Each row is a point on a landscape with many peaks, with its height.
From any point a climber steps to the highest of the 2 points nearest to it. It stops when none of these is higher. Distance is the straight distance between rows; heights are no part of it.
Z944: [144 136 101 134 147 110  87 171 119 149 145 141 146 132 142 161 183 158
 107 131  29]  (h 46)
Z384: [ 92 149 154 178 133 128 139 131 152 112 118  84  92 102  95  91  71 169
  62 138 125]  (h 361)
Z119: [152 165 159 146 132 122  85 142 102 125  92 161 124 163 151 183 174 117
 131 100  97]  (h 199)
Z682: [147 128 145 166 168  92 171 143  66 139 106 121 144 128 147 172 123 106
 154 145  87]  (h 425)
Z160: [137 145 126 155 134 121 114 148 119 134 117 151 135 124 135 194 165 138
 133 132  84]  (h 236)
Z132: [144 122 138  61 112 127 113  64 165  96 149 143 145 153 111  82 121  92
 120 108 183]  (h 475)
Z810: [127 124 146 136 138 119 165  90  97 116 107 114 120 124 134 120  62  94
 127 122 191]  (h 540)
Z260: [152 131 118 123 100 164  99 176 161 186 131 164 110 140 166 161 198 185
 165 103 108]  (h 505)
Z914: [130 136 136 137 139 101 147  81  99  97  92 128 122 136 131 149  64  97
 111 117 167]  (h 591)
Z588: [121 119  31 110 132  90 105 128 183 126 127 156 123 119 120 149 126 181
  66 133  84]  (h 348)
Z835: [178 101 139  84 159 166 152 108 120 101 137  89 112 142 161  81  76  83
 202 142 187]  (h 103)
Z711: [ 95 113 109 133 138 123 159 122 122 117 178  72 159  80 107  90 102 138
 122 138 111]  (h 213)
Z576: [146 113 161 144 193  78 153 103  64 110 104  85 128 142 148 124  70  95
 130 115 101]  (h 174)
Z208: [172 151 188 111 136 128 110 121  84 107 121 128 142 172 145 132 167  93
 156 103 105]  (h 321)
Z957: [ 60  99 120 170 109 163 147 142 139 152 167  80 114  80  81  70 107 153
 104 186 142]  (h 246)
Z566: [149 117 117  82 138  99 104  86 148 116 170 135 167 137 112 100 147 109
 113 122  97]  (h 83)
Z920: [130 110  29 111 117  94 110 130 187 134 116 174  90 121 133 152 144 200
  79 134  99]  (h 363)
Z820: [148 142 157 152 137 142 115 167  98 144 152 118 152 123 137 155 184 144
 150 126  47]  (h 657)
Z915: [104 144 153 173 113 154 132 140 167 114 101 113  67 113 101  95  80 180
  63 137 149]  (h 332)
Z918: [ 97 157 193 198 150  97 162 161 127 140 117  77 102 113  99 115 102 148
 110 149  93]  (h 293)
Z964: [107 114  45 118  84 151  88 139 186 155 110 187 104 135 144 151 167 134
 153 120 192]  (h 308)
Z974: [136 163 196 117 104 191 114 179 135 143 120 148 137 142 151 125 185 132
 188  85 133]  (h 441)
Z242: [123 131 153  88  81 189 113 133 167 153 168 115 102 136 118  59 118 196
  91  88 132]  (h 341)
Z732: [111 156 178 187 147 108 145 138 120 118 106  97 115 117 108 138 108 143
  99 135 102]  (h 325)
Z945: [163 123 166  86 138 175 160 122 108 107 115 114 130 150 159  86 105  87
 205 128 193]  (h 116)
Z772: [147 119 114  97 144 101 108 120 124 121 176 125 175 136 123 118 164 116
 122 128  59]  (h 69)
Z211: [ 89 134 105 133  90 177 110 157 146 145  93 178 115 129 130 144 158 116
 168 136 196]  (h 343)
Z135: [ 55  94 137 143  79 204 119 147 140 157 125 113 114 118  97  79 133 130
 136 181 188]  (h 286)
Z497: [158 156 169  77 117 142  97 124 145 119 125 161 151 179 147 122 184 102
 169  86 136]  (h 256)
Z100: [ 96 124 143 134 105 161 135 109 128 116 153  91 122 102 103  77  94 127
 109 123 173]  (h 448)
Z822: [107 113  59 134 158  78 163 121 109 119 136 116 169  96 123 174 108 126
 116 158 103]  (h 564)
Z150: [114 111 122 109 106 159 153 109 100 119 117 138 131 129 133 112  98  83
 152 135 217]  (h 410)
Z770: [ 88 133 121 174 147 115 150 148 155 120 128  82 111  88  97 104  87 171
  71 152 112]  (h 398)
Z693: [162 157 158 118 120 119  65 144 116 139 108 172 129 180 157 167 190 112
 140  87 103]  (h 212)
Z489: [152 124 143  99 124 133 137 107 112 114 154 123 155 132 130 131 144 107
 156 116 119]  (h 113)
Z393: [119  79  73 155 169  87 196 142  90 163 132 105 136  83 133 139  75  99
 156 190 132]  (h 565)
Z662: [182  80 120  86 167 156 155 113 116 114 160  77 117 119 156  85  80  95
 211 161 164]  (h 93)
Z542: [130 138 128  84  90 173  99 152 166 153 143 167 145 143 149 113 185 127
 182  87 157]  (h 529)
Z165: [ 84 125 100 189 132 114 160 154 152 125 120 110 106  77  92 116 105 153
  92 189 127]  (h 437)
Z741: [155 135 150 125 107 174 101 186 142 178 145 149 129 129 155 154 201 176
 168 100  82]  (h 542)
Z969: [113 163 171 190 135 109 145 129 129 112  84 123  97 124 111 147 101 129
 101 142 146]  (h 358)
Z908: [157 153 159  94 111 132  76 144 150 142 110 177 141 186 165 145 193 111
 162  74 125]  (h 233)
Z760: [109 135  90 135 125 111 121 114 146 110 132 125 135 107 105 141 104 148
  83 129 114]  (h 254)
Z937: [128 145  86 122 137  66  87  91 139  96  96 156 135 147 118 168 107 118
  68 120 109]  (h 610)
Z596: [138 154 153 175 141 106 149 128 100 125  79 150 119 136 133 199 122 109
 132 137 133]  (h 419)
Z832: [128 103 139 102 147 119 162  87 112  96 170  67 141 108 122  72  92 123
 143 123 136]  (h 161)
Z385: [134 119  63 107 128  79  87 108 165 131 141 172 150 132 122 166 143 131
  92 122  92]  (h 606)
Z280: [144 129 108 137 101 160 118 181 167 175 100 174  82 135 165 155 191 205
 155 113 140]  (h 469)
Z599: [122 126 199 148 169 112 164 125  81 118 142  61 133 123 122  93 110 124
 140 114  95]  (h 224)
Z955: [115 130  72 127 157  81 112 139 127 122 142 112 170 119 122 156 132 138
  84 141  59]  (h 297)
Z925: [148 119 111  80 114 132 143  80 118 102 115 149 141 146 143 112  89  73
 148 121 211]  (h 444)
Z18: [122  96  65 143 182  73 187 134  90 135 125 106 162  92 138 170  81 115
 135 164 109]  (h 631)
Z78: [ 94  95  88 161 143 107 188 131  98 157 148 105 137  80 117 129  90 117
 143 185 144]  (h 521)
Z27: [131 145 111 153 121 125 120 134 141 127 102 158 118 116 129 186 144 133
 127 133 124]  (h 253)
Z12: [172 100 149 131 160 125 166 108  95 122 101 111 116 128 165 121  57  69
 171 126 165]  (h 140)
Z792: [156 107 163 149 179  96 163 108  86 125  92 100 112 129 158 130  47  84
 147 119 147]  (h 153)
Z720: [126 144 134 123 128  85 119  70 116  84 106 127 133 140 121 139  75 108
  82 104 151]  (h 535)
Z698: [ 98 122  71 135  89 164  99 165 174 155  86 191  91 135 151 148 177 144
 166 130 193]  (h 322)
Z712: [112 119  46 104 145  82 106 128 165 119 149 128 167 116 112 138 117 157
  62 143  69]  (h 324)
Z803: [173 151 166 114 144 121  68 145 104 129 155 136 136 168 141 106 190 115
 116 102  60]  (h 232)
Z375: [123 119 182 147 185  86 159 111  73 109 125  66 128 134 132 104  76 114
 126 112 102]  (h 196)
Z339: [129 127 108 119  94 164 114 160 171 164 121 159  81 133 144 132 163 197
 126 108 137]  (h 436)
Z604: [ 90 138 146 134  91 170 117 118 153 122 135 108 104 115 102  88  95 137
  94 111 176]  (h 414)
Z981: [143 119 135  91 117 140  95 127 160 143 172 124 137 136 121  85 141 170
  91  96  71]  (h 288)
Z525: [ 79 125 144 151  89 185 131 147 135 146 117 127 109 116 102 107 125 119
 132 157 189]  (h 305)
Z528: [ 96 139 118 151  94 163 115 139 165 124  91 152  77 124 112 123 118 142
 101 132 188]  (h 289)
Z350: [134 125 107 126 106 133 118 146 167 140  95 167  61 135 142 133 150 213
  94 110 126]  (h 406)
Z476: [155 113 164 100 144 147 167  99 104 103 155  82 132 129 134  85 105 108
 174 125 151]  (h 141)
Z171: [158 120 122 144 169  87 151 123  65 128 104 140 146 140 154 189 118  94
 150 139  94]  (h 428)
Z239: [134 118 124  81  95 149  98 115 177 156 166 140 114 145 118  79 124 184
  83  89 114]  (h 312)
Z41: [142 154 202 134 114 180 136 169 117 139 131 122 145 135 144 133 181 127
 176 106 111]  (h 404)
Z825: [141 142 134 106 116 104  76 101 155 125 121 156 130 162 130 139 134 121
  91  88 117]  (h 507)
Z752: [ 74  92 124 148 111 155 159 128 113 149 175  79 131  83  94  72 109 131
 129 172 155]  (h 228)
Z57: [153 128  88 126 132 106  78 156 137 159 137 167 131 134 149 181 189 157
 123 124  57]  (h 38)
Z837: [135 111  62 112 113 104 124 132 178 131 106 168  61 130 136 131 147 218
  77 119 114]  (h 381)
Z453: [128 144 162 139 168 104 110 145  87 107 156  64 152 139 127  88 138 133
  95 113  46]  (h 173)
Z781: [112 129 134 129 112 162 155 131 101 133  84 155 128 143 143 125  99  81
 162 145 218]  (h 387)
Z487: [145 120 159 116 134 143 159 112 106 113 152  97 145 120 126 109 130 114
 163 119 130]  (h 127)
Z194: [ 98 139 116 134 100 164 141 140 112 142  78 177 124 132 135 147 128  90
 163 151 220]  (h 365)
Z505: [173 157 196  74 135 142 104 120 118 102 120 143 144 191 148 110 186  93
 179  98 127]  (h 282)
Z227: [103 147 151 159  98 168 131 151 169 122  78 143  51 130 104  94  98 165
  76 137 182]  (h 309)
Z324: [141 124 113 113 134 116  98 142 124 142 166 129 159 126 130 133 167 144
 116 122  48]  (h 57)
Z302: [175 119 165 111 151 155 170 127  97 122 102 118 123 144 166 119  93  77
 195 129 174]  (h 128)
Z365: [146 133 104 105 125  93  66 112 156 136 129 170 129 166 132 153 149 136
  87 102  97]  (h 549)
Z230: [135 157 143 196 115 113 158 173 141 140  76 159  88 108 113 175 159 121
 152 187 143]  (h 366)
Z464: [ 93 124 102 144 128 122 150 115 129 117 151  97 143  88 104 111  92 141
  99 141 133]  (h 231)
Z470: [124 165 174 175 129 118 145 124 117 113  72 142 104 135 116 166 103 114
 123 131 171]  (h 384)
Z831: [113 121 129 104 142 103 120 113 137 101 179  69 171 116 108  79 113 141
  85 120  75]  (h 158)
Z934: [166 119  94  72 118 109 135  80 122 109 105 177 147 153 149 148 106  67
 156 117 190]  (h 476)
Z990: [104 136 142 135 169 103 117 141 112 104 157  53 156 131 116  90 112 147
  71 114  56]  (h 147)
Z176: [117 130  83 143 136 113 125 136 135 125 138 133 147 100 116 158 132 149
 107 140  87]  (h 272)
Z598: [141 129  86  99 109 102 124  87 129 117  99 181 136 141 134 178 118  81
 137 116 179]  (h 511)
Z749: [162 122 148  81 138 111 123  79 126  98 159 118 153 152 122 101 133 102
 135 119 123]  (h 98)
Z892: [ 89  89  43 114  78 174 103 136 161 163 157 153 118  95 115 130 162 139
 139 161 163]  (h 281)
Z187: [130 140  91 123 118  86 106  86 134 105 100 163 132 137 123 185 113 108
 102 115 141]  (h 557)
Z966: [148 115 115  91 123 109 140  67 118 100 130 129 146 134 130 116  81  89
 126 122 177]  (h 413)
Z364: [121 128  65 147 152  73 145 119 105 110 107 146 151 110 125 200 119 119
 113 155 100]  (h 514)
Z276: [119 149 115 136  99 142 108 130 158 123 104 156 100 124 120 155 131 141
 111 112 151]  (h 270)
Z935: [139 139 139 101 125  93  96  79 135  99 128 139 143 155 116 124 112 101
  87 101 129]  (h 478)
Z928: [133 129 125  67  91 155 100 123 186 141 150 170 147 154 136 100 170 115
 160  86 160]  (h 575)
Z472: [129 111 127  96 152  95 146  92 117  94 173  75 165 117 115  84 110 123
 119 128  98]  (h 182)
Z304: [103 137 156 120  87 193 118 138 159 139 137 113  83 130 111  66  97 184
  82 100 161]  (h 374)
Z56: [136 132 162 152 155 122 147 148  81 128 154  91 160 125 136 135 163 126
 151 132  52]  (h 554)
Z731: [145 130  98 143 151  88 153 110  90 121 102 159 145 122 141 203 116 103
 133 147 122]  (h 470)
Z303: [ 91  98  46 102  74 178  94 138 171 165 142 170 121 124 128 129 168 130
 151 135 182]  (h 292)
Z649: [144 126 133  70 104 140 110  99 169 121 154 151 148 147 121 106 152 102
 142  98 158]  (h 526)
Z971: [153 146 194 139 136 146 139 140  87 125 126 118 144 144 140 140 163 113
 168 110  96]  (h 362)
Z665: [161 132 158  91 125 134  73 131 141 141 167 142 135 163 130  93 171 139
 102  96  67]  (h 261)
Z878: [112 147 144 179 116 142 154 153 126 142  93 150 108 116 112 160 138 120
 142 165 168]  (h 344)
Z71: [183  81 112  67 173 132 147  85 127 106 181  77 121 127 142  81  85 108
 193 164 151]  (h 82)
Z213: [ 99  73 126 128 126 162 174 119  97 138 188  70 137  81 109  60 116 118
 161 169 152]  (h 209)
Z765: [ 58  86 104 154  84 191 124 138 146 157 154 101 107  97  86  77 120 145
 107 192 160]  (h 265)
Z587: [104 144 153 156 103 162 143 140 129 136 111 137 112 117 116 133 124 117
 139 144 177]  (h 323)
Z314: [150 152 145 152 139 108 113 136  88 124 109 146 142 145 139 189 159 117
 135 119  86]  (h 219)
Z301: [147 139 158 144 119 161 113 178 122 164 153 134 137 117 141 157 191 168
 153 118  63]  (h 588)
Z309: [127 139  64 116 147  65  77 117 145 112 112 158 142 143 120 163 124 132
  59 126  79]  (h 670)
Z98: [ 69 100  82 172 136 114 171 139 123 144 147  95 129  74  88 110 102 136
 112 198 141]  (h 477)
Z755: [137 118 159 162 174 103 180 141  75 139 140  94 151 121 139 147 126 118
 155 143  81]  (h 472)
Z229: [127 146 157 102  88 199 107 180 160 161 134 154 131 142 155 108 185 153
 187  82 146]  (h 484)
Z212: [100 133 198 178 169  94 175 155  97 140 131  64 127 109 109 112 106 137
 129 136  84]  (h 260)
Z510: [149 146 168 131 148 121  97 140  93 112 156 101 147 148 133 108 158 128
 109 111  53]  (h 202)
Z522: [111 130 154 137 119 132 154  94 111 108 128 103 120 114 116 102  78 112
 116 116 180]  (h 495)
Z636: [142 158 142 187 129 108 148 154 123 131  68 171 104 118 129 209 155 117
 148 168 137]  (h 386)

Two climbers start at each pair of points below. Name the first point that both come to, or write -.
Z944, Z588: -
Z505, Z665: -
Z711, Z957: -
Z925, Z945: -

For each start below, name every point that the climber comes to, in order.
Z908: Z497 > Z505 > Z208 > Z971 > Z41 > Z974 > Z229 > Z542 > Z928
Z576: Z375 > Z599 > Z212 > Z918 > Z732 > Z969 > Z470 > Z596
Z837: Z350 > Z339 > Z280 > Z260 > Z741 > Z301 > Z820
Z990: Z453 > Z510 > Z803 > Z665 > Z981 > Z239 > Z242 > Z304 > Z604 > Z100 > Z522 > Z810 > Z914
Z303: Z964 > Z698 > Z211 > Z194 > Z781 > Z150 > Z925 > Z934 > Z598 > Z187 > Z937 > Z309
Z765: Z135 > Z525 > Z587 > Z878 > Z230 > Z636 > Z596
Z892: Z964 > Z698 > Z211 > Z194 > Z781 > Z150 > Z925 > Z934 > Z598 > Z187 > Z937 > Z309
